Each row is a point on a tangle of strands that fork, close into loops and nearly touch. The rows are in no order.
(in the rows, 128 means zero)
Two points are linked if the straight distance between their rows is under 119. Some points are linked to none.
z227: [109  90 156 143 148 109 204 163 128 133 148 155 120  89  93 134 139  72
 141 117 127  99 114 135 201 124 177 124]
z14: [113 128 158 169 133 144 146  78 152 142 186  99 132 107 161 175 128 161
 160  86 161 103 103 116 127 114 123 102]
z159: [145 128 147  86 125 125 111 148 135 133 162 126 178 130 120 146 148  72
 122 136 114 144 137 141 137 117 153 120]
z755: [113  78  77 143 127  53 139 193  83  94  94 148  87 124 116  87 162 111
  33 116 111 129 140 125 176 168 142 103]
z285: [105 125 176 122 139 141 152 117 161 118 196 139 118  96 141 136 160  86
 168 102 149  81  97 129 186 114 146 121]
z73: [116 101  72 141 126 121 148 168 123 107  62  97 109 168 106 133 142  66
 136 137 111 140 148 140 123 155  95 137]
z685: [107 133 148  93 159 161 138 117 174 105 131 138  84 133 114  82 120 100
 136 147 174 105  69 142 115 117 106 194]
z542: [151 149 104  94 105 146  77 128 109 159 102 153 119 145  99 120 117 218
 130 204 103 118 121 103  84 131 112 133]
z465: [150 104 132 161 175  86 147 125 159 119 106 175 171  68  95 107 144  90
 150 144 194  98 133 121 172 117 144 129]
z515: [163 139 142  90 127 121  71 118 141 112 144 165 172 123 117 131 166 187
 108 171 148 122 149 129 123 110 135 127]
z554: [ 94 135 128 146 112 108 158 114 106 125 176 104 120 117 184 140 130  94
 150  52  87 122 146 137 172 115 157  73]
z409: [ 96 110  79 150  92 156  99 156 100 123  81  88 102 148 132 100 100 145
 136  59 110 133 119 120 106 151  96 127]
z305: [106 134  97 143 101  49 125 111 106  93 161 158 123 111 129 121 173 119
  94 131 128 142 156 122 141 112 155  87]
z65: [116 107 109 192 133 100 214 134 115 113  63 151  78 125  86  89 112 102
 149 113 149 120 146 142 139 119 108 141]
z226: [177 166 123  91 171 155  69 116 140 127 124 179 127 115 108  66 140 225
 131 206 135  81 135 117 107 113 106 172]
z995: [ 86 119 151  88 105 159 125 127 139 151 105 122  87 148 103 141 129  89
 143 155 127 132  92 138 108 145 117 142]
z353: [144 168 147 157 146 184  92  87 125 168 102 102 148 115 168 145  66 205
 165 139 117 149 123 108  67 111 121 146]
z85: [136 163 159 127 165 202 113  85 143 168  95  98 102 103 163 140  74 175
 161 149 127 137  81 102  72 131 119 163]
z710: [107 118 129 133 123 175 158 125 110 156 132 113  81 152 109 155 104 186
 112 141 150 142  62 107  86 157 117 151]
z961: [125 166 123 107  95 115  92  90 122 126 144 146 136 127 128 143 126 150
 130 156 133 160 109 117  81 125 140 103]
z508: [123 152 126  98 133 165 154 129 132 128 104 125  83 160 111 133 148  98
 133 157 151 158  87 137  74 147 104 152]
z130: [144 123  73 180 124  77 122 109 114  71 160 135 137 118 146 111 151 187
 103  79 157 116 132 110 125 108 117 102]
z440: [117 162 156 111 172 185 124  83 163 146 126 103 108 109 139 119 101 154
 165 132 155 109  82 112  79 111 102 163]
z98: [138 153 184 127 151 179 121  80 139 132 169 128 115  93 190 173 103 149
 130 124 164 150  44 118 106 140 146 146]
z895: [144 163  89 146 107 111  85 113 132 145 106 127 152 128 125 104  95 211
 171 145 112 106 175 107  76  92  87 128]
z726: [129  92  75 160 121  64 124 157 102  85 142 128 150  82 145  74 158 121
  80  56 128 129 163 115 187 123 164 101]
z641: [178 175 154 119 166 145 133 119 125 130 159 100 175 135 202 174 120  74
 143  89 114 165 118 138 116 123 141  96]
z920: [148 150 135 144 122 130 105 110 107 130 155 120 155 128 195 176  92 143
  99 107 118 197  98 121 101 148 165 102]
z174: [175 170 145  90 135 177  69  95 136 135 133 149 176 126 144 122 127 201
 124 175 150 152 127 119 101 130 143 145]
z594: [146 153 131 111 152 136 160 183 111 132 159  88 139 176 145 156 142  42
  92 113  88 168 106 140 134 170 143 106]
z749: [ 66 133 195  77 108 156 104  89 170 143 154 138  68 123 155 121  88 116
 152 131 138  94  73 133 154 132 121 145]
z529: [169 151 130 106 165 119  77 129 139 113 110 195 126  96 107  92 155 216
 131 214 130  64 135 133 103  98 104 139]
z688: [119  93 128 110  94 123 101 140 119 160 110 113 153 149  89 150 115 156
 122 145 107 128 163 124 124 118 131 131]
z534: [101 103 153 123 146 104 152 132 158 118  98 177 109  86  84  83 112  40
 155 149 170  89 103 155 186 130 145 158]
z917: [110 128  94 173 119  86 156 120 119 103 165 110 150 100 167 119 152  81
 155  65 104 121 167 143 183 106 170  92]
z708: [128 109  95 118 154 153 152 179 144 119  82  88 133 167 110 156 155  61
 140 156 114 153 137 141 117 171  93 150]
z138: [142 119  92 144 116  72  94 132 113 113 104 150 134 124 111 115 119 209
 126 152 108  88 169 112 108  91 102 106]
z544: [120 108 119 124  94  57  83 125 115 126 100 170 124 107  74 128 133 171
 121 189 110  82 161 115 121  99 123 105]
z257: [ 78 116  87 142  86 134 140 170  87 103 123 139  70 173 120  90 160 112
  58  91 115 173 128 143 133 200  96 134]
z89: [136 109  96 178 154  72 204 148 110 102  78 158 114 110 108  86 124  73
 122  94 147 138 150 137 167 131 144 119]
z84: [106 115 142 113 155 120 138 128 180 101 105 161 100 113  99  79 115  64
 144 161 179  99  92 144 151 114 121 189]
z376: [127 113 106 164 128 127 135 111 125 135 137  87 150 142 131 135  86 197
 137  86 135 121 135 112 106 107 113 125]
z533: [127 148 150  91 116 133 156 119 128 146 107  92  95 131 160 154 129  50
 180 108  87 123 144 143 138 123 116  91]
z823: [155 174 121 146 151 128 133 116 107 109 177 102 157 138 205 155 121  94
 108  63 126 179 104 135 116 140 148  95]
z646: [ 80 146 163  72 134 149 103  91 177 110 150 144  88 146 153  97  95  86
 152 143 148 106  73 152 141 121 119 171]
z374: [169 166 172 108 149 158 109 151 117 155 157 101 196 148 190 181 121  76
 132  98  83 157 147 140 140 125 149  90]
z335: [116  80  98 117  79  99  96 157 101 151 105 108 148 165 106 141 120 132
  99 130  75 137 180 128 145 132 144 113]
z77: [101 131 113 124  86  79  95  94 119 121 160 145 139 117 118 142 152 125
 120 143 123 135 151 118 121 109 153  91]
z987: [105  80  79 141  96  72 125 171  94 108 130 118 120 118 124  89 139 125
  68  74 104 131 154 119 166 135 155 108]
z447: [120 152 207 110 125 158 197 102 120 151 182 163  58 131 159 152 149  94
 123  88 123 137 104 135 158 136 108 104]
z280: [119 126 106 125 116  83 162 144  93 108 185 141 113 143 125 134 160 108
  62 117 131 164 118 125 136 138 159 104]
z567: [197 166 139 113 144 183  92  78 106 123 154 150 159 107 166 139 107 204
 101 186 155 167  76 101  97 159 157 140]
z461: [144  70 152 122 144 150 152 173 139 169 121  80 166 142 112 161 113 120
 150 106 103 105 177 136 167 107 133 141]
z799: [131 113 152 148 161 120 173 146 138 107 194 142 155  88 121 147 169  67
 146 106 144  96 104 127 192 110 167 118]
z894: [101 107 129 143 118 146 186 160  94 128 158 111  78 159 159 120 126  95
  94  39 102 147 120 147 163 150 128 118]
z48: [158  85 133  93 147 146 132 208 136 148 144 113 165 176  90 166 156 104
  67 157 114 141 120 127 154 178 138 147]
z62: [138  94 123  96 159 179 124 167 157 146  79  98 149 161  98 145 148  99
 135 164 125 136 135 136 118 150 101 175]
z934: [173 134 141 157 114 154  82 126 101 137 121 113 173 139 198 166  63 200
  89 115 102 198 127 118 113 152 166 124]
z170: [103 111 143 143 123 123 188 119 112 132 172 101  94 134 153 152 120 115
 133  66 120 130 121 135 155 122 136  99]
z356: [134 102  99 105 101  66 108 166 103 132 117 126 149 141 106 135 153  92
  72 151  79 145 180 131 149 137 157 102]
z57: [123  94 149 146 134  99  95 122 175 118 139 169 186  83 106 111 147  87
 154 148 165  84 153 138 196 116 163 144]
z608: [121  92  89 154 107 130 115 134 115 132 108  76 137 145 132 111  79 173
 134  66 116 118 140 120 114 114 112 123]
z785: [122 124 130 153 108  68  75 110 152 118 101 189 140  64  78 106 134 161
 149 201 152  60 159 108 129 102 117 121]
z759: [167 103 132  75 153 181 103 182 145 140 107 121 165 177  99 142 150 145
  86 174 135 143 131 131 136 171 122 181]
z484: [132 158 157  92 174 175  91  87 184 133 126 108 148 117 148  97 115 132
 168 140 153 111 115 134 102 101 104 180]
z290: [ 96  98 107 134  98 103 161 143 115 130  75 124  92 133  82 130 130  67
 146 146 102 126 151 145 141 134 135 129]
z550: [104 100 162 129 146 107 189 161 138 136 108 177 108  76  76 108 124  44
 156 128 135  90 107 150 215 144 176 137]
z981: [124 187 127 116 115 101 153 129  96 109 180 144 110 154 153 125 160  79
  63 116 123 198 111 142 105 155 148  99]
z654: [129 145 152  91 137 149 165 160 119 141 135  97 103 158 151 161 143  36
 139 115  89 144 109 137 139 150 127 102]
z145: [159 111 105 180 168  80 155 121 146 109  89 144 158  88  99 109 126 134
 148 140 182 102 155 107 131  96 110 123]
z312: [141 178 103 107 113 113 134 137 107  97 126 134  97 172 137 121 154  94
  76 142 124 195 105 139  85 169 127 109]
z328: [ 83 115  61 142  76 140  80 154  95 126  75 115  95 163 116 106  99 165
 134 104  95 135 124 113  98 164  85 128]
z363: [168 172 125  90 138 176  75 104 127 152 119 153 144 130 117 100 114 228
 133 197 132 129 123 102  91 130 125 152]
z696: [155 177  98 105 113 123 108 106 109 109 113 131 124 160 140 127 125 138
 108 150 126 181 103 120  69 148 130 104]
z264: [ 90 154 144 120  81 121 113  76 141 148  99 103 108 101 113 136 101 106
 203 144 109  95 156 139  95  95 109 110]
z957: [150 115 118 181 156 112 139 109 161 121 145 127 172  97 104 129 140 187
 146 139 179  88 151 100 120  91 110 142]
z880: [142  83  93 116 128  57 123 184 106 115 101 140 124 147 102 135 161 105
  45 159  96 130 153 122 159 154 146  98]
z758: [156 145 170  80 169 173 112 110 175 149 112  93 162 119 158 133 126  90
 183 121 132 111 144 144 121  95 104 150]
z873: [103 124 126 117  96 116 165 128 123 133  83 103  80 127 116 134 132  46
 172 123  81 117 160 162 150 123 130 114]
z867: [ 86 132 190  81 100 160 127 105 139 161 123 125  61 123 138 150 107 103
 162 129 124 118  90 128 128 140 120 119]
z611: [139  90 123 118 123 143 118 161 122 161  87 108 152 163  86 144 118 195
 117 153 123 118 169 117 124 121 109 159]
z435: [118 106 117 195 136 115 160  98 154 121 159  98 146 106 121 138 127 171
 160  97 167  88 143 110 124  93 121 117]
z885: [143 131 183  84 144 184  87 143 147 159 138 120 178 143 130 134 109 168
 124 126 151 131 150 142 143 123 139 179]
z992: [176 143 100 149 156  92  96 124 124 106 111 170 139 113 127 119 148 238
 127 178 119  77 152 128  98  86 103 106]
z230: [116 155 124 127 102 124 105  90 134 147  91  96 136 134 135 134  99 116
 181 131 106 134 149 138  76 101 104 111]
z212: [ 68 117 136 203  77  99 185  82 113 113 194 172  86 114 136  97 157 145
 111  70 125 131 159 146 163 113 137 104]
z526: [119 134 111 174 126 132 203 123 114 106  86 163  63 159 100  88 137 110
 134 119 148 142 130 148  92 117  65 157]
z120: [153 147 141 171 127 167  93  97 110 152 122 112 162 118 182 161  57 229
 133 129 118 166 125 108  90 125 140 135]
z43: [109 112  86 194 118  85 156 139 110  80 165 129 138  76 156  77 165 111
 120  31 136 126 161 131 192 122 170 106]
z828: [151  91 149 130 166 154 133 159 138 157 113 112 168 130  85 129 122 217
 115 135 164 101 178 109 140 101 116 186]
z565: [ 89 137 143 140  87 112  98  81 164 128 123 130 133  78  93 113 119 114
 193 163 137  74 153 133 109  94 123 131]
z404: [144 110 147 117 123 106  79 127 158 113 147 170 185 105 104 121 164 129
 128 161 162 108 165 128 158 105 143 141]
z479: [ 84 104 105 151 103 137 169 172  92 119 136 117  80 171 133 107 142  98
  76  68 105 158 126 145 153 171 115 127]
z427: [115 155 127 137 128 173 188 124 122 125 101 148  62 176 106 122 146 113
 123 145 147 166  95 147  73 150  71 157]
z29: [121 134 175 130 135 157 116  92 150 145 195 120 149 106 163 175 125 142
 142 104 160 124  83 121 133 128 141 116]
z736: [162 153 141 127 145 174 117  76 122 127 177 137 148 103 154 151 109 194
 110 151 172 155  49 103 100 158 154 153]
z417: [167 126 130 106 165 144 150 206 122 135 158  85 170 179 118 165 152  62
  82 130  93 157 108 133 138 174 135 127]
z5: [125 134  65 118  88 120  84 147  99 137  86 138 101 171 108 122 110 202
 120 164  84 121 123 108  89 148  98 119]
z418: [152 149 144 103 142 140 134  99 152 143 109  83 146 121 159 144 125  83
 186 111 117 126 155 145 110  93 109 114]

A fork is a point with three links, a tip a point with one. Leave the first point through the second and follow the links. Name the first fork or tip that comes.
z427 / z508 | z285
z376 / z608 | z363
z43 / z726 | z828
z174 / z515 | z435
z654 / z594 | z533
z14 / z29 | z174
z828 / z611 | z257
z84 / z685 | z89

How many points has the smallest loop of links through each point below? Write 0 if it is on no loop.
z465 | 13
z708 | 11
z5 | 14
z280 | 7
z934 | 0

A piece is all that can be reached along the links. How many separate loops has the piece of each point below (a circle has one, a figure eight two, a Y none), and how many tips (points with one link)?
z227 | loops 0, tips 2
z280 | loops 1, tips 0
z920 | loops 1, tips 2
z174 | loops 2, tips 2
z43 | loops 0, tips 2
